Each row is a point on a tangle of strands that fork, close into loops and nearly touch. The rows are in no order.
Two points are linked if the straight distance between their rows is under 69.2. Some points are linked to none.
Q132: [ 15  17  15 -10 -21 -24  -9  17  -3  23 -13  -1  -3   5  22   9  10   6
  31   3   6 -10   4   8  19 -19  -4  22 -16  33   3  -7  23 -12  -1  14
  -6  11  -9 -15 -15  13  10 -12   0  -8   1  -2  22  17 -11   5   5   3
   0]
Q203: [ -7 -15 -27   6  -7  17   4 -17  12  -5 -16  -8  -5 -13 -16 -11 -17  -6
  -4  16  13 -18   1   0 -15   0 -19  22  11   7   4  13   4  -2  -5   7
  23 -20   3  11  16 -21  12 -14 -20  14 -21  13  32   5 -33  -5 -15   8
  -3]
Q715: [-11   0  -9  -9  10   8  -1 -11  12 -17   7   7   2   4  -2  -9   5  -9
  -1  -8  -6  -1  13   4  10   1  -1  -1   7 -15   2   5 -20  17   6   2
 -17   3   5  11   1  -4  10  17 -20   4   7  -1 -14  -3  -8  -1   3  -1
   7]
Q390: [ 19   5  12 -12   3  -8  -5   6 -25  22   4  -1  15   7  -1  32   3  19
   5  13   9   9 -18  -7  12   0  16   4  -6 -16   5  -9  16  -4   2  -2
  -9  12   8  -5   2  11 -13  -1  18 -11  26 -26 -16  -4  16   3  10   5
  -6]
Q97: [ 18   2  -4 -13 -18  -7 -14 -18  13  12  -3  -2   7  13 -15  13  -3  -3
  13  20  11 -13  -4 -11   0  -6  -9   1  -1 -11  -1  11  22   3  -2  23
   6   0  14   0   3 -10 -12  -3 -10  15   7 -23  -6   0 -11  -4  -6   5
 -10]
Q622: [ 26   8  12   3 -15 -33   2   2  18  -5  12  -4  -3  -5  13  -8  25 -20
  -6   6 -13   4  23   8 -10  12  -9 -33  -7  21   8   5 -14   7   3  29
  19   9 -31   3   0  -4   1  -2 -15  -1   7   9   9  23 -13   4  -8  12
   3]
Q991: [-13 -12 -15  10  -8   8   4  -9  20 -19   7   1  -1  -8  -9 -17   0 -24
  -2   3  -1  -2   6   0 -20   6 -14  -8   9   2   2  -1  -1   0  -1   2
  22 -10   4  -9  10 -13   0  -4 -13  15 -23  24  16  -8 -10  -7  -8  -5
   7]
Q665: [ -9   6   5 -14  45  12  10   1  -7   0  -7  -3 -12  -4 -11  -3 -11 -19
 -10   1 -16 -16   2  -1   2   5   3 -14  -7   6   7  -4  -7  -5  -1 -16
  15   2  -1 -10  14  -5  -1  -4  -5  -8 -15  19  11   0  -3   9 -19 -23
  -6]
Q120: [ -9  12  19  21 -15 -19   0   5  12  -7   1  -3  -9  -4  -4 -17  14 -24
 -14  -6  -7   8   5  -6 -26   8  -7 -35   8  16  -5  -5  -3   1 -12  -4
  22  -3 -22  -9   7   4  -6 -16  10   5 -16  25   9   4  16  -3  -3  -1
   4]
Q982: [-13  10  19  11 -10 -12   3   5   7  -1 -12  -1 -17  -6 -16 -12   7   0
  -9 -18 -14   7  -3 -11 -17   5 -11 -21   6  12 -24  -3  -9  10 -16 -22
   8  -2 -12  -6   6   3   0 -16   9  -2  -9   4   2  11  21  -2   2   3
  -1]
Q259: [-12  -8  -6 -11  16  14   4  -2   4  -3 -13   5 -11   9 -14  -7 -28   6
   7   2  19 -25  13   5   5  -7 -10  24   1  -8  -3  22  16   1   4  -1
   5 -10   3  22  11 -25  13 -13  -6   1  -3  -5   8  -4 -10  -4 -22  -8
  -1]
Q88: [  8  -1  -3  -8  -4  -4 -14   6 -15  16 -15   4   5  17   0  18   2  16
  11  14  12  -9   0   0  22  -8   5  24  -3  -7  -6  -1  14  -1   9  13
 -21   9   4  14  -6   0   8  -6   1  -1  15 -22  -4   4  -2  -1   6  13
  -5]
Q616: [ -1   0  17  17  -9  -7   3  14   2  -9 -17   2 -22  -6 -17  -3  -1  18
 -11 -19  -3  12   3   0 -19   2 -14  -2   6   2 -27  15 -10  10 -18 -24
  13   1 -22  13  14 -10   5 -21  12  -8   4  -1  13  12  24  -1  -4  23
   0]
Q460: [ 13 -14 -12   8 -29  -7  -6   3  -2   3   4  -6   8  -8  -3  16   5  17
   4  13  11   2 -11  -3  -9  -3  -1  10   1 -11  -1   6  12  -6  -5   5
   5   0   0   9   3   0  -7   4   2  -8  -1 -15  15  -3   9  -2   7  24
  -2]
Q372: [-12   5   4  -5  -3   8 -11 -15   7  19 -11  -1  -2   0 -13  11   9   3
  -3  -8  -5   9 -24 -18   4  -5 -11 -16   5   5 -20 -17 -15  11  -9 -12
 -17  -6  16 -22   2   8  -9   1  -2  10   5 -15 -18   4   7   4  15  -5
  -7]
Q637: [ -1 -18 -26   3  13  16   8  -1 -19 -12  11   5   6  -4   2   2 -11   2
 -16  10  -2   7 -10  10  -4   8  18  10   1 -11  13  -2  -3 -14   7  -9
   4  -1   5   4  -2   5  -5  17   9 -10  -8  17   4 -19   6   2   5  -2
   3]
Q60: [ 16  10  19  16 -29 -36  -1  12  17 -10  14  -1   7  -4  14 -16  21 -17
  10  -4   4   7  34  12  -8  -2  -4 -19  -9  19   3  12   4   1  -5  23
  16  -1 -30  10  -5  -1   1 -16   1  -5 -11  11  12  20  -7  -7  -8  15
  10]
Q733: [  2   6  27   1   8 -12  -1  22 -10   5 -11   5  -2   8   4   2   0  13
  19 -15  15  10  12   6   7 -15  13  13 -16   4  -6   2  18  -6  -3  -7
  -8   5  -5   9   1   4  10 -20  31 -11  10  -8  -2   5  11   5 -10   4
   2]
Q143: [ 14  -9 -22 -14  15  13  -5 -28   8  -6  -3   0  -1   5 -18  12  -3  -8
 -14  22  -8 -26   3  -2   4  11  -6   2   2 -20  11  13  -6   7   8  21
   4  -6   8  12   8 -21   0  13 -34   5  14 -13  -2   1 -13   1  -7  -2
  -6]
Q438: [ -8  -7  -9   0 -18   6 -10 -23  21  11 -19  -5  -5  -3 -19  -4  -2   5
   5   2   5  -8 -11 -13  -9 -11 -26   3   2  11 -16  -6 -10  10  -3   3
  -8 -14  16 -12  -5  -6  -3  -6 -15  23  -8 -14  -2  10 -19  -2   4   4
  -2]
Q861: [-16  -8 -13  -8   9  24  -5  -5 -15  16  -8   2   6   4  -6   4 -27  12
  -3  16  14  -7 -20  -3   6  -1   2  16   7   0   1   3  14 -15   7  -8
  -3 -18  30 -13  -6   5  -5  -2  13  15  -8   3 -20 -24 -10  -1   9 -23
   1]
Q153: [ -5 -17 -27  17 -17  11   0  -6  14  -6   1  -6   5 -14  -2 -14 -13 -16
   6  11  14  -1  -3   3 -17   0 -15  13  13   8  11   2  10 -15  -3   9
  24 -15   7  -4   2 -11   3 -10  -2  18 -31  20  26  -2 -16  -6  -7   3
   8]
Q612: [-20  10  21  -9   8  -1  -3 -10   6  -7   8   9   3   4 -17  -6  -7 -14
   2 -20   3  13   0 -13  -6   1   5 -23   9  -7 -12 -10   1   7 -12 -21
  -6  -2  14 -19  13   2 -10  -6  16  13   2   1 -37 -17  10 -11   2 -25
   7]
Q713: [ -8   0  11  31 -36 -21   0   8   4 -13   9  -1   1  -7  12 -28  17   7
  14 -19   7  21  15  11 -13 -11  -2   5  -3  18 -12   6  -3   2 -10   0
  -4  -5 -23   8 -10   8   5 -14  12  -5 -13  11   9  15   3  -6  12  21
  12]
Q614: [-18 -11  -9  20 -21   4  -1  -8  10 -14   0  -1  -4 -12   6 -24   9  -1
   0 -15  -2  17   2   1  -3  -8  -6   5   6   8 -19  -4 -25  10  -2  -4
 -20  -5   2   2 -14   6   8   8  -2  10 -16   5   2   2 -10  -3  12  13
   8]
Q809: [ -1  -4  11 -11  11  -2   9   6   2 -17  16   9   7   7  -1   3 -13  -7
   4  -8   9  10  14  -1   2   4  13  -1   3 -21   7  14   7   2   0  -7
   6   8   5   7  10  -9  -4   2   9   0   8  -1 -19 -16  11  -8  -6  -9
   8]
Q841: [  1 -11 -23  19 -16  13  -4  -6 -23  10   2  -7  10 -14   9  13   4  25
  -3   9  -3  15 -30  -1   1   1   4  15   4   3   0 -17  -1 -15   2   3
 -12  -6  12 -11 -23  24 -10  17   5  -6  -5  -3   6  -7   4   3  26  16
   0]
Q36: [ 12  -2  -1   6  11  -7  12  13   3 -18  14  -6   5  -5  18 -17   6 -20
  -1   1  -5  -1  22  17   2   5  10  -4  -5  11  21   4  -1  -7  11   8
  10  -6 -20  15  -6  -2  11  -3  -1 -11 -12  27  20   2  -6   6 -14  -3
   1]
Q803: [ 20  14  23 -12  12 -12   4   4  -5 -14  11  -2   6   5  -4   7  20  -5
  -8 -13  -5  12   5  -1   7  15  11 -17   5 -20   7   0 -15  20  -2   3
 -14  24 -10  11   6   3  -2   1  -2 -12  36 -17 -33  11  20  -4  -5  11
   1]
Q87: [ -3  -2   0  12 -17  -4  -5   3  -7  13   0  -4  -7 -14  -3  13   3  18
 -17   3  -8  10 -30 -10 -21   3 -11  -8   8   2 -13  -8  -1  -5 -12 -19
  18  -4  -6 -15  10   8 -13  -3  12  -6  -4  -6  14   4  26   1   7  12
  -6]
Q949: [ 25  -6 -20   1 -10 -11  -5  -1  -8  -2  15  -6  25  -7  13  10   8  -8
  13  22   2   0   2   6   8  -2  13  13  -1  -3  21   2   6 -14  10  22
 -10   1   0  -5 -22  18 -10  15  -5   0   2  -2   2  -5  -6   2   7   2
   3]
Q82: [  4 -13 -20   3 -11   6   1  -7   2   3 -17  -9 -14  -6 -19   8 -10  25
 -10  16   6 -18  -6  -2 -13   0 -15  13   2  -5  -7   8   0   9  -4   3
  13  -7 -11  23  14 -17   6 -13 -21   2  -2  -9  35  10  -6   3 -16  25
 -15]
Q281: [ -6   5  17  -1  16  -1  10  11  -8 -14  16   5  -1   6  -6  -3  -3 -12
 -12  -4  -4  12   8   5  -9   4  16 -17   5 -16   3   8   1  -3  -4 -17
  11   6  -3   2  14  -3  -6  -2  21 -11   1  15 -10 -13  19  -5  -8 -12
   2]
Q364: [  1   5 -11  -1   5  14   2   7 -25  22 -12  -2   7  -3  15   1  -9   3
   7  10  -1   1 -16   7  16  -8  10  18   0  23   8 -20  11 -24  10   3
 -21   2  11 -18 -28  28   1   2  13   1  -9   5   6  -8 -11   6   8 -14
  -5]
Q960: [ -1 -15 -13  10 -11   1   4   7  -6  -3   2  -1   1 -10   3  -3  -3   9
   4   4   5   8  -9   7  -7  -6   6  10  -1  -2   2  -1   4 -12   2  -6
   3  -5   0   5  -7   6  -1   3  13  -5 -13   2  11  -4   5  -1  -2   6
  -3]
Q711: [ -2  -2  -4  16 -27  -4  -1  -7  12  13  -2 -14   1 -13  16  -1  11   5
 -11   4 -17   8 -14  -2 -15   0 -14 -10   3  22 -11 -15 -18   0  -4  -6
  10  -5 -16 -17  -8  12  -2   9  -6   2 -16   7  22  17   0   3  19   8
   1]
Q305: [-10  -6 -14  -6  -9  16 -12 -19  11  13 -20   1  -1   9 -23   7 -14  13
  -2  11  15 -12 -14 -13   0  -6 -18  18  11 -11 -14   6   3   6  -1   8
  -4 -23  20   2  -3 -12  -1  -3  -8  17  -5 -16 -24  -2 -16  -4   6  -6
  -9]
Q727: [ -4   7  10 -10   0  -7 -10   8   1  26 -25  -2  -2   2  -4  -2  -9   4
  21  -1   8  -8  -8  -5   3 -19  -7   6 -10  29 -11  -8  23 -17  -1  -8
  -2   2   9 -17  -5   9   3 -22  16   2 -11  -3  11   8  -2   5  -6 -12
  -7]
Q882: [  2   2   2  -6  37  13  12   8 -13   4 -14  -5 -15  -1   5   4   1  -2
 -12   5 -24 -10  -4   3   7   8   9  -8  -6  11  11 -10 -15  -7   7 -11
   4   3  -5  -3   5   2   7   3  -6 -18   1  12  19   3   2  13 -12 -12
 -13]
Q524: [  6  -6 -19   7  -6  18  -2   0 -27  27 -13  -5   4  -7  17   7  -1  11
   1  19  -4  -7 -24   3  18  -1   4  20   4  18   7 -18   5 -18  11  10
 -19  -2   8 -11 -27  22   2  17  -9  -3  -1  -3  16   4  -7   6  15   0
  -9]
Q146: [ 25  -2  15  -7  11  -8   2  12 -23   0  15   2  10   3  -1  28   1   8
  -3  12   6  11  -3   1   4  12  25  -3  -2 -28  14   6   9  -4   4   0
  -2  10  -6  13   6   5 -12   8  16 -16  25 -18 -13  -7  21   3  -4  16
  -1]
Q196: [  8  -7   7 -16  13  -3   5  -4  13 -12  16   8  10  16   7  -3 -13 -16
  10  -7  19 -10  20  -3   9  -5  -1  -2  -1 -17  11  16  28   6  10  15
   5   6   9   8  10 -14  -2   6  -3  15  10  -9 -14 -17  -5  -8  -6 -20
  12]
Q68: [ 21   1   8  -6  17 -10   5   9 -14 -10  11   2   7   2   4  18  14   5
 -10   2  -6  11   6   2  13  17  24  -4   0 -24  17   0 -12  11  12   6
 -14  16 -10  17   4   0  -2  11  -4 -15  33 -13 -14   3  17   6  -3  14
  -2]
Q62: [  7  12  16  -4  -6 -18  -2  -1  19  18 -16  -7 -12   0   6  -3   8  -8
   6  -7 -11  -4  -1  -6  -3  -2 -15 -15 -12  30 -12  -9  -3   4  -7   2
   2   9 -11 -19   1   1   7  -8  -4   2  -1   0  10  23 -10   8  -2   0
  -7]
Q313: [ -3  -3  -4  -4  11  10   7 -10  20 -24  14   8  -5   1 -10  -7  -5 -29
  -3  -1  -2 -12  15  -1  -7   9  -9 -15   9 -11   8   8  -2   9   2   7
  25  -2  -1   1  14 -25   0   3 -18  11  -8  13   8  -7  -7  -7 -14  -8
   7]
Q698: [-19  -2  -3  26 -33  -9  -1  -5  15 -19   4   2  -5 -12  -3 -25  11  -1
  -3 -14  -1  21   8   2 -24  -6 -12  -5  10   8 -22   4 -15   9  -9  -5
  -2  -7 -12   6  -3  -4   0  -9   2   5 -18  16   5   7   3 -12   6  20
   9]
Q760: [-13   5  16 -17  17   1   3   4  -5  -7   9  10   7  16  -1   2  -7   6
   9 -15  13  14  14  -2  10   3  16   6  -1 -17   2   4   3  15   3 -13
 -19  14   7   9  11  -9   1   1  16  -6  22  -8 -34 -11  12  -4   1  -7
   9]
Q822: [ -4  10   5  22 -14  -2   5  13  -4  21   0 -13 -14 -12  22   1   9   9
 -18  -1 -22   8 -14   2 -14   8   3  -7   3  24  -2 -19 -12 -14  -9 -20
  18  -1 -24 -12  -8  20   3   3   8 -21 -13  11  24  13  12   8  20   5
  -1]
Q682: [-27   7  10  -4  15   8   8   0  -1 -21  16  12   9  10   1 -19 -14 -17
  -2 -22   0   8   3  -4   1   0  10 -14   7  -6   0  -6   8   4 -10 -17
   1   2  14 -12   3   8  -9   4  17  15  -2  24 -27 -29   5 -12   8 -34
  13]
Q951: [ 11  10  18 -10  21 -10  -1  14 -21  15   1   1  11   8   8  17   6   5
   0   1  -4   8  -6  -3  13  -1  20  -8  -9  -1   5 -20   6  -5   6  -9
 -12  12   5 -14  -4  20  -5   4  14  -9  20 -11 -14   0  16   8   1  -5
 -10]
Q296: [  4   5  13  19 -24 -20  -1   9  13 -23  21  -1   8  -3  18 -24  16 -18
   6 -12   1  10  24  14  -8  -4  10 -11  -3  10   2   8  -8   5   1  13
  -4  -2 -24  13 -12   5   6  -6   3   0  -4  10   0  12  -5  -6   0  11
  12]
Q369: [-11  -2  -6   9 -30   0  -8 -22  18  11 -13  -8   2 -11   2 -12   5   0
   6   1  -6   4 -13 -12  -9  -7 -24  -4   3  28 -20 -11 -16   7  -7   1
  -4  -6   6 -28  -9   7  -3   0 -13  18 -23   0  11  13 -20   0  14   4
  -3]
Q954: [ -7  -3   1   6   0  -2   4  -7  16 -36  16   4   7   1  16 -28  11 -20
  -2 -18 -11   5  27  19   3   2   4  -1   4 -13   7   7 -23  18   9   8
 -15   5  -9  16  -4  -8  13  15 -21   3   2  11  -8  -6  -7  -7   4  -2
  10]
Q543: [ -7 -17 -29  23 -28  12   1   7 -17   3  -3  -9   0 -19   7  -6  -3  21
   4  12   4  14 -22   0  -7  -1   1  25   0   5  -3  -7   7 -21   1  -4
  -5 -11   8  -4 -14  18  -3   6  13  -5 -21   7  12  -4   0  -2  13  20
   5]
Q896: [  0  11   9   0 -10  -8  -6  17  -8  32 -21  -8  -6  -1  13   9   0  17
  15  -2   0  -1 -12   4   1 -17  -2  13  -8  26  -7 -14  18 -12  -3 -10
   3   7  -4 -17 -10  13   7  -8  14 -10  -6  -7  22   9   3   6   9   1
  -6]
Q585: [ 20  14   4 -11  -4  -8 -17 -16  10  27  -1  -8   2   1  20  18  23   6
  -1   8 -19  -4 -13  -8   7   1 -14 -11  -7   9  -4 -18 -10   5  -7  16
  -7  18  -2 -20  -3   6   0  14 -19   7  24 -21   1  25  -3   4  15   2
 -10]
Q93: [ 29  -4  -2   6  -6 -22   8   1  12 -11  18  -5   1  -7   5  -5  17 -22
  -5  15  -7  -3  16   6  -9  13   5 -20  -4   2  20   5  -7  -1   8  20
  17   3 -24   6  -2  -7  -9   4 -12  -3  -4  16  17  10  -7   5 -14  10
   2]
Q675: [  9  11  11 -25  14  -5  -7   0   9  22 -20   3  -4   7 -12  -1 -16 -12
  20   5  14 -13   3  -9   9 -14  -2  -2  -9  12  -7   0  25  -9   0   1
   0   4  14  -9   5  -5   1 -21  13   9   0  -6  -1   2  -6   5 -17 -18
 -12]
Q197: [-12  -3 -16  -9  25  27  -5 -15 -10  16  -6   4  -2   5 -20  27   1  20
 -19  10   0 -13 -17  -5  13  10  -6   1   8 -25  -1  -1 -24  11   0  -1
 -16 -12  22   3   3 -14   1   8 -21  -5  16 -15 -24  -8   3   8  10  -2
 -12]
Q230: [ 11  16  32   5   2 -16   1  20 -14   1  14  -4  13   3  15   9  16   4
   2 -12  -1  17   2   0   4  -3  29  -6  -6   3  13 -15   3  -3   3  -3
  -7  11  -8  -4 -11  26  -9   0  21 -16  18  -5 -22   6  15   3   6   1
  -2]
Q16: [-30  -7  -6   5  19  14  17   3  -3 -30  21  12   3   4  -1 -13 -11 -11
  -8 -27   0  -2   4   7  -1   0  -4  -5   5 -13   3   9   2   4  -1 -13
   7   2   9   2   7  -5  -4  12   1  10 -12  29 -17 -29   6 -12   4 -21
  19]
Q214: [  8 -13 -15   2 -15   2  -2   3  -6  -5   5   2   0  -5 -19  19 -11  24
  -5  16  18  -1  -2  -3 -10   5  -1  11   9 -34  -2  19  11   4  -9   2
   6  -6  -1  30  15 -16  -9  -1   3  -9   9 -22   4 -10  10  -2  -3  24
  -5]
Q554: [ -5  14  21   2  33   4  10  14 -21 -11   6   8  -7   0 -12   2   2  -4
 -23  -4 -23   5  -3   0  -8  16  15 -20   0  -9   2  -2 -13   1  -2 -24
  13   7  -7  -3  14   7  -5  -2  14 -20   3  15 -12  -8  30   3  -9  -6
  -4]
Q768: [ 27  12   3 -15  -5 -21  -7  12  -1  17  -3  -2   8   2  11   6   9 -11
  25  10   4 -11   6   4  19 -14   0   8 -12  19  13   0  22 -15   6  17
  -5  11  -6  -7 -12  10   2 -13   5  -2   0  -7  13  10 -15   5  -8  -3
  -6]
Q253: [-28 -12 -14   9  -1  11  11   4  -5 -32  21  16  -2  -4  -3 -14  -6   8
  -6 -28   9  17   7  10  -5   5   1  10   8 -25  -3  19  -1   9  -4 -10
   0   1   2  25  12 -12   3  11   3  -1  -3  14 -11 -25   5 -14  10   2
  21]
Q283: [-15 -22 -22   8 -18   5   3   0  -2 -18   9   8  -1  -6 -12   0 -11  19
  -2  -6  15  18   3   3  -9   3   0  16   8 -32  -4  16  -1   5  -2  -3
  -1 -10   3  26  16 -10   2   3   7  -4  -3  -5  -5 -14   9 -11   9  23
  10]
Q811: [ 11   2  -9 -16  -2  -4  -9  -7  12  14  -8  -7   3   0  -2  -1  -7 -18
  16  14   6 -16  -2  -1   4  -8  -9   3  -3  10   6   0  13  -9   4  18
   2   0   5  -9  -3  -2  -3  -7  -8  13  -6  -5   7  11 -17   0 -10  -8
  -8]
Q868: [ -9 -14 -25   0  22  24  15   0 -14 -14  14   8  11  -3  16 -12 -21  -5
  -9  -5  -2   0  -4  10   6   5  11  14   4   0  24   2   7 -14   6   0
  -5  -3  15  -4 -14  13  -6  27   1   8  -8  24  -8 -30  -4  -1  12 -23
  13]
Q555: [ 35   9   2 -20 -13 -15 -14 -25  16  14   4  -1   8   9  -5  18  16 -19
  12  17   4 -12   4 -13   2  -1  -8 -19  -5 -10   7   3  11   3   2  31
   4  13   7 -11   3  -5 -18   3 -19  16  15 -24  -8  10 -15   1  -5   3
 -10]
Q50: [-25  -3  10 -16  29  18   8   7   5 -10  -8  12 -12   9 -21  -5 -14   2
   2 -12   0 -25  18  -1   4   1  -9   8  -9 -12  -7  23  -3   7  -1 -16
  11  -1   6  10  22 -28  10  -4 -16  -6  -4  -4  -4  -5  -3  -3 -24 -12
   6]
Q437: [ -7   4   3  14  -7   0  -1  14  -9  29 -17  -9 -18  -4  20   3  -1  19
   0   1 -10   1 -13   7  -2  -2  -3   9  -5  32  -7 -25  -1 -15  -3 -19
   8   5 -15 -11 -10  12  15  -2   2 -19 -11   0  33  21   2   8  12   6
  -6]
Q617: [-15   4   2   7  -9   7  -6  -7  -1  19 -15  -2  -8  -2   5   7   5  17
   2 -12  -2   6 -20  -8  10 -14  -6   2  -2  11 -18 -21 -14   4  -5 -12
 -23  -2  13 -15 -13  16   1   6   4   8  -5 -14  -2   4   0   0  17   1
  -4]
Q133: [ 13   8  14   8  -3 -16   3  20 -12  -4  20  -4  12  -4  20  -3  12  -6
   2  -2  -3  10   7  10   7  -3  26  -6 -14   8  21 -10   3 -12   8   4
   1   5 -14   2 -22  25  -2   5  14 -11   6   5  -5   1   5   7  -2  -5
   1]
Q242: [ -7   5  19   7   8  -9   7  16  -4  -2 -21  -1 -17   1   6 -11   4  11
   8 -21   0   8  10   8   0  -8   2   2 -11  19 -13  -4  -2   0   0 -15
  -7   0 -14   7  -1  -1  18 -12  16 -12  -3   0  13  11   8   5  -9   4
  -2]
Q706: [ 27  12  11  -8   0 -20  -6   1  11  21  -8  -8 -11  -2  17   7  10   6
  -3   6 -18  -7  -3   1   2  11  -7 -14 -11  18  -2  -7  -6   0  -4   7
  10  16 -18  -8  -2   1   7   1 -10  -7  17 -11  12  27  -2   8  -1   4
 -10]
Q838: [  2   2   5  10   0 -11   9   9  14 -32  22   3  -1   2  16 -25   7 -24
  -4 -16  -2   4  36  17  -6   1   7 -12  -2  -3   9  12  -4   5   4   5
   8  -3 -20  22   1  -6  11  -4  -2  -6  -6  21   4  -2  -1  -6 -11  -6
  14]
Q786: [-21   1 -17  -9   7  24  -9 -14  -2  15 -15   7  -5  11 -17  13 -11  25
 -11  13  16 -18 -14 -14  12   5 -12  24  13 -20  -8  12  -7  13   5   3
 -15 -18  27   6  -8 -17   3   8 -12   6   5 -16 -30 -12 -15   3  10 -12
  -5]
Q240: [ 18   8  11 -13  -9 -15  -5  -9  13 -11  13  -1  11   3  -7   7  24  -8
   3 -14  -6  10   6  -6  -2   9  -2 -15   5 -17   0   1 -14  23  -3   9
 -11  13  -3   1   9  -6 -12   1  -7   5  26 -19 -24  13  10  -6  -1  15
   0]
Q310: [ 16   3   3  -8   7 -11   2   9  -1 -13  24   3  22   5  23  -7   4 -21
  13   1   3   1  14  12  12  -5  20   6  -6  -2  25  -5   7 -11  11  16
  -9   2  -1   0 -20  14   0   9   9   4   5   3  -8  -7 -11  -1  -2 -13
   4]
Q621: [ -7  11   8   6  36   9  12   5 -19 -12  -4   5 -11   1   1   0  12  -3
 -22  -5 -33   0  -5   4   4  14  13 -19  -1  -3   0 -12 -28   3   7 -21
  -5   5  -5  -1   1   8   4  11  -3 -22   0  16  -5  -1  18  10   1  -6
  -7]
Q679: [ -3 -11  -6  16 -17   0   3  10  -1   3 -12  -5 -18 -11  -6   3  -1  28
  -7  -2   1   1  -3   2 -17   1 -12  13  -4   5 -13   5  -3   4  -9 -17
  14  -4 -21  16  13 -14  10 -12   1 -11  -4  -6  34  18  13   3  -7  30
  -7]
Q110: [-26  -8 -15   3  -2  17   3 -12   5 -10   3   2  -5  -4  -8  -6   3   5
  -5 -12  -1   9  -5  -1   5  -3  -4   4   4 -12  -9  -3 -29  16   0  -6
 -24  -6  17   0  -6   0   3  11 -11   5  -9  -1 -13 -11  -7  -2  12   3
   7]
Q693: [  3  -3 -10 -19  36  25  -4 -18 -12   6   0   1  -1   9 -21  24  -7   5
 -17  19  -9 -26  -5 -11  11  12   2   0   1 -29   1  12 -15  10   3   5
   1  -9  14   9  10 -23  -2  11 -26  -3  17 -11 -10  -8   6   9  -4 -10
  -6]
Q499: [-11  14  20 -15   7   0  -7 -11   7  16  -8   4   3  13 -14   6   5  -1
   5 -17   1  11 -10 -23   9  -4   0 -18   4  -5 -17 -16  -9  11  -5 -11
 -25   2  17 -14   8   9  -8  -3   9   7  15 -17 -39  -4  11   0   4 -11
  -1]
Q967: [-12  10  10   6  31   2  17  21 -13   7 -21  -5 -23   6  12  -9  -4   3
  -5 -12 -16  -5   0   7  11  -3   7  -1 -13  28  -4 -16  -8  -3   2 -19
  -5   3  -8  -1  -1  10  17  -7   6 -19  -9  17  21   9   4  15  -7 -10
  -9]
Q328: [  0 -12 -12 -10  -1   7   5  -4  11 -15   4   3   6  12  -1  -1 -21  -5
   5   0  25 -18  14   2   3  -2 -14  18   4 -17   6  28  26   3   6  16
   8  -7   8  21   8 -19   4   3 -10  17   2  -6  -1 -20 -10 -10  -7  -7
   8]
Q526: [-12 -11 -21  -3  15  24   4   1 -15  -4   7   7  10   1   3  -3 -31  13
  -4   8   8   2 -15   0   7   6   9  20   6  -5  14   9  21 -17   4  -1
  -2 -10  24  -8  -4  12  -8  14  12  17  -7  19 -19 -35 -10  -4  15 -25
  11]
Q303: [  4   4  25  -6  10 -12  -3  19 -10  -9   0  11   5  17   5   2   2  12
  18 -16  18  15  23   3  12  -7  21  13  -8 -15  -2  10  13   6   5  -2
 -17  14  -6  19   8  -4  13  -9  24 -15  25 -19 -13   2  13  -2  -8  13
   5]
Q705: [ 28  15   9 -20 -11 -15 -21 -22  13  20   2  -5  15   7   9  17  23  -8
  11   1  -8  -4 -11 -16   8  -7  -9 -16  -8   1   1  -8   2   3  -2  21
  -7  13   8 -26  -4   8 -15   7 -12  14  21 -21 -16  19  -3   3   6   0
  -7]
Q188: [ 12 -11 -25   8 -21   9 -10 -13 -18   6   8  -4  20  -8   8  13  -3  10
  10  22   7   5 -17   2  10  -1  10  21   9 -12   8  -5   7 -12   7  18
 -20  -7  20  -6 -26  18 -11  19   1   5   0 -11 -14 -12  -7  -4  22   6
   1]
Q839: [-19   3  10 -16  41  20  10   2  -2 -11   1   9  -8   1 -19   1 -14  -9
 -10  -2 -14 -22   7   0   6  10  -2 -12  -2 -17  -5   7  -6   3  -2 -18
  18   5   6  -3  19 -19  -2   1  -9  -9  -4   8 -10 -10   5   1 -20 -24
  -2]
Q659: [ -1  -9 -22  -1  -5   5  -1 -18  12   6 -27  -8 -10  -3 -18   0 -12   7
  -6  16   7 -25  -7  -3 -12  -4 -23  11   1  11  -5   9  -3   4  -5   9
  11 -10  -4  11  12 -17   9 -11 -26  12  -7  -3  29  19 -33   3 -16   9
 -11]
Q694: [ -5   1   4  20 -16  -7   5   7  16 -15  10  -6 -11  -4  -4 -19   6 -27
  -5   0   2   4  17   2 -23   6  -7 -21   8  11   3   6   1  -2  -3   3
  31 -11 -14   1  10 -18  -2 -18   9   5 -22  29  24   1   4  -6 -12   3
   8]
Q429: [-18  -1  -7   0   2  17  -2  -2 -13  18 -19   5   1   4  -1  -4 -17  15
   4   3   6   5 -16  -3   8 -10   6  14  -3  10 -11  -9   6  -5   2 -11
 -21  -5  24 -11 -14  15   3  -4  14   7 -10   0  -9 -10  -9   0   4  -9
  -3]
Q360: [ 20  -6  -6 -15  18   9   0 -19  17 -11  11   3   0   5  -8   6 -10 -28
  -2  15  -2 -22  13  -5   0  10  -3 -15   2 -12  16  11   2   7  10  18
  22   2   1   3  14 -25  -6  12 -27  14   9   1   8  -9 -12   0 -13 -12
   0]

A fork is a point with three links, a tip a point with one. Leave the first point through the second and follow the links. Name the first fork or tip that comes.
Q803, Q68: Q841
Q882, Q665: Q809
Q659, Q82: Q991
Q296, Q713: Q838
Q429, Q617: Q960
Q693, Q197: Q896
Q949, Q310: Q240
Q460, Q214: Q429

A piece is all that can be reached along the links. How many separate loops has the piece of each point below (a circle has one, a figure eight two, a Y none), and how many tips (points with one link)?
Q203: loops 2, tips 1
Q526: loops 2, tips 1
Q621: loops 2, tips 0
Q93: loops 2, tips 0
